Each row is a point on a tangle of strands that fork, close into loops and nearly touch. The rows are in no order.
Two points are linked if the straight distance between their rows is under 49.4. Some points are linked to none.
Fogev: [-37   6  -7  32  -5  -8 -16  -7  11 -28   0]
Vit: [ 25  12   4 -26  21  16  15  15 -11   8   5]
sez: [  7   4 -43 -15  60   5 -13  46  15  -4  -9]
sog: [ 35   9 -54   0  31   5 -28   2  52  -4 -25]
taf: [-14  32   7 -39  49  51 -13  14 -35 -17  -3]
doviz: [ -6 -35 -40  54 -35 -64 -10   0  32  -7   6]
Mava: [-47 -14  -6  41 -15 -46  14  29 -12 -21  29]
pesu: [ -3  -5   8  10 -21 -35  49  24 -16   9  33]
lag: [ 36  -4  -1 -16 -11 -26  56  24  -1  33  21]
Sovo: [ 11   0   3 -14 -11 -25  61  32 -22  26  28]
Pora: [-16 -19  -8  45 -35 -10 -49 -45  48 -10 -27]
Ribo: [ 24  -7 -31 -20  28 -25  33  55   6  28  10]
numo: [ 43   9  37 -19 -35  11  32 -41 -25  13   8]
Pova: [ -9  23  -5 -40  64  45 -14  31 -27  -8  -7]
Rasid: [ -9  34 -12  -8  32  34 -27  -2  11 -23 -11]
simuk: [ 47   5   7   5 -18   6   0 -40  31   7 -10]
Zizo: [  2  -2 -25 -10  16 -30  38  55  -5  14  22]
Ropiv: [ -9 -19  11  29 -38 -41  30   4  -6   3  26]
Fen: [-48  13  -3   9  13 -13  19  44 -34 -26  33]
lopil: [ 13  -3  10 -63  33   7  49  45 -57  44  12]
Pago: [-42  -4  37  29 -39  22 -52 -62  15 -10 -30]
petik: [ 40  16 -29 -13  33  23 -23  -6  41   0 -25]
rogu: [ 25  20   2   2  -3  23 -14 -37  29  -7 -16]
sep: [-66 -19  17  44 -33  -5 -42 -24   5 -23  -9]
sagoz: [  9  19  15   8 -14  29 -21 -51  21 -11 -19]
zemo: [  9  32  33 -20 -13  48 -11 -56 -23 -17 -14]
Pobu: [ 35   2  -8 -46  68  38 -15  19  -4  18 -25]
Lorop: [ 27  -3 -30  10  -1 -26  11   9  29   2   6]
vinum: [  1   8  14 -60  31  16  44  45 -71  23  18]
zil: [-15  31 -21 -17  51  39 -32  15  11 -24 -16]
bip: [ 64  -4  -2   0 -20 -13  17 -24  36  25  -4]
Vep: [  9  23  -3 -16  23  24  -3   3   2  -9  -3]
Fak: [-16   0 -20 -12  28 -24  35  66 -17   5  25]
mimeb: [-31 -17 -25  42 -16 -51   9  23   7 -19  21]
mul: [-35 -45  46  34 -65   6 -54 -49  12   3 -18]
zopa: [-13  -6  -7  36 -21  -9 -33 -37  40 -14 -18]
tubez: [-58  -2   6  30  -8 -24  13  26 -27 -31  31]
Kuda: [-23  41  11 -32  33  51 -12   1 -41 -28  -2]
bimig: [ 33 -20 -26 -40  44 -19  35  60  -1  52  -2]
meb: [ 37   3  -1 -37  35  13  18  25 -10  26  -1]
rusi: [-27 -24   8  45 -44  -1 -63 -55  45  -4 -38]
Vavu: [ 45  -7   0 -53  54  21   8  24 -13  36 -15]
mal: [-27 -29 -37  52 -25 -56  -8  13  20 -17  11]
mog: [ 20 -13   3 -61  40   0  48  50 -43  60   5]
lusek: [ 12  11  -8 -42  67  40 -16  29 -10   4 -19]
mek: [ -7  43  28 -34  -1  58 -17 -49 -36 -24 -15]
sekun: [ 14  11 -46  16  16  -5 -25  -1  45 -16 -16]
turuz: [-32 -56  48  35 -71 -12 -36 -34   0   7   1]
nof: [ 29   3 -27  -6  21  -9   6  22  22   3  -1]
Tos: [ 38  20 -15  -9  16  24 -17 -22  36  -3 -21]
gufi: [ 53  -3   9 -14 -19 -17  50   3   4  35  15]
nuvaf: [-24 -47  36  39 -60 -21 -18 -29   1   1   5]
popal: [-38  11 -10  -2  19 -18  31  57 -31 -14  34]
pebo: [-16  49  23 -35  15  64 -18 -29 -39 -25 -12]
dozi: [-67 -14  25  34 -26 -21   3   8 -38 -29  30]
kulop: [ 18  25  26 -23  -6  33   6 -34 -21  -7  -3]
Sala: [ 55  -5   5  -2 -26 -20  36 -16  20  27   8]
kevil: [-20  12  23  24 -26  25 -38 -58  21 -13 -25]
Subam: [-38 -25  43  31 -52  14 -50 -56   9  -4 -22]
bunu: [-10 -32  24  35 -49 -31   8 -19   2   2  16]
rali: [-56 -28  36  36 -42 -25   3  -2 -34 -18  27]
leget: [ 23  -7 -45  24  -6 -39   5  10  37  -2   0]
tetu: [-12 -13  51   8 -54  -4  16 -40 -45  -6  18]
kuzar: [-73  14  32  21 -20  24 -32 -29 -25 -36  -3]
vur: [ 35  16  30 -25 -16  22  18 -36 -21   5   2]
gug: [ 26 -17 -11 -50  49  -8  41  55 -21  59   2]
taku: [  3   3 -28  30  -5 -10 -25 -18  42 -17 -16]
buneb: [ 15 -18 -48  40 -23 -47 -10  -6  42  -6  -4]
Fip: [ 23   6 -33 -14  40   3  -3  32  21   3  -8]

A tip is a point with one link. Name the tips that can be reached along the links from each point below, in the order of the rows.
zopa: rusi
Fen: sez, vinum, rali
meb: numo, zil

A fork is a point with three links, a tip a point with one. Leave the first point through the second and follow the links. Name the first fork or tip that comes.
gug, bimig: tubez
zopa, taku: rogu
sekun, taku: rusi
bimig, gug: vinum
Vit, Vep: zil
mal, doviz: sez
pebo, mek: numo

Name the points in between on the shortest way along the links from the first point to the second, in order.
mimeb, nof: mal > doviz > buneb > leget > Lorop
Pobu, taf: lusek > Pova
popal, buneb: Fen > tubez > Mava > mimeb > mal > doviz
petik, taku: sog > sekun
sog, Subam: petik > Tos > rogu > sagoz > kevil > Pago
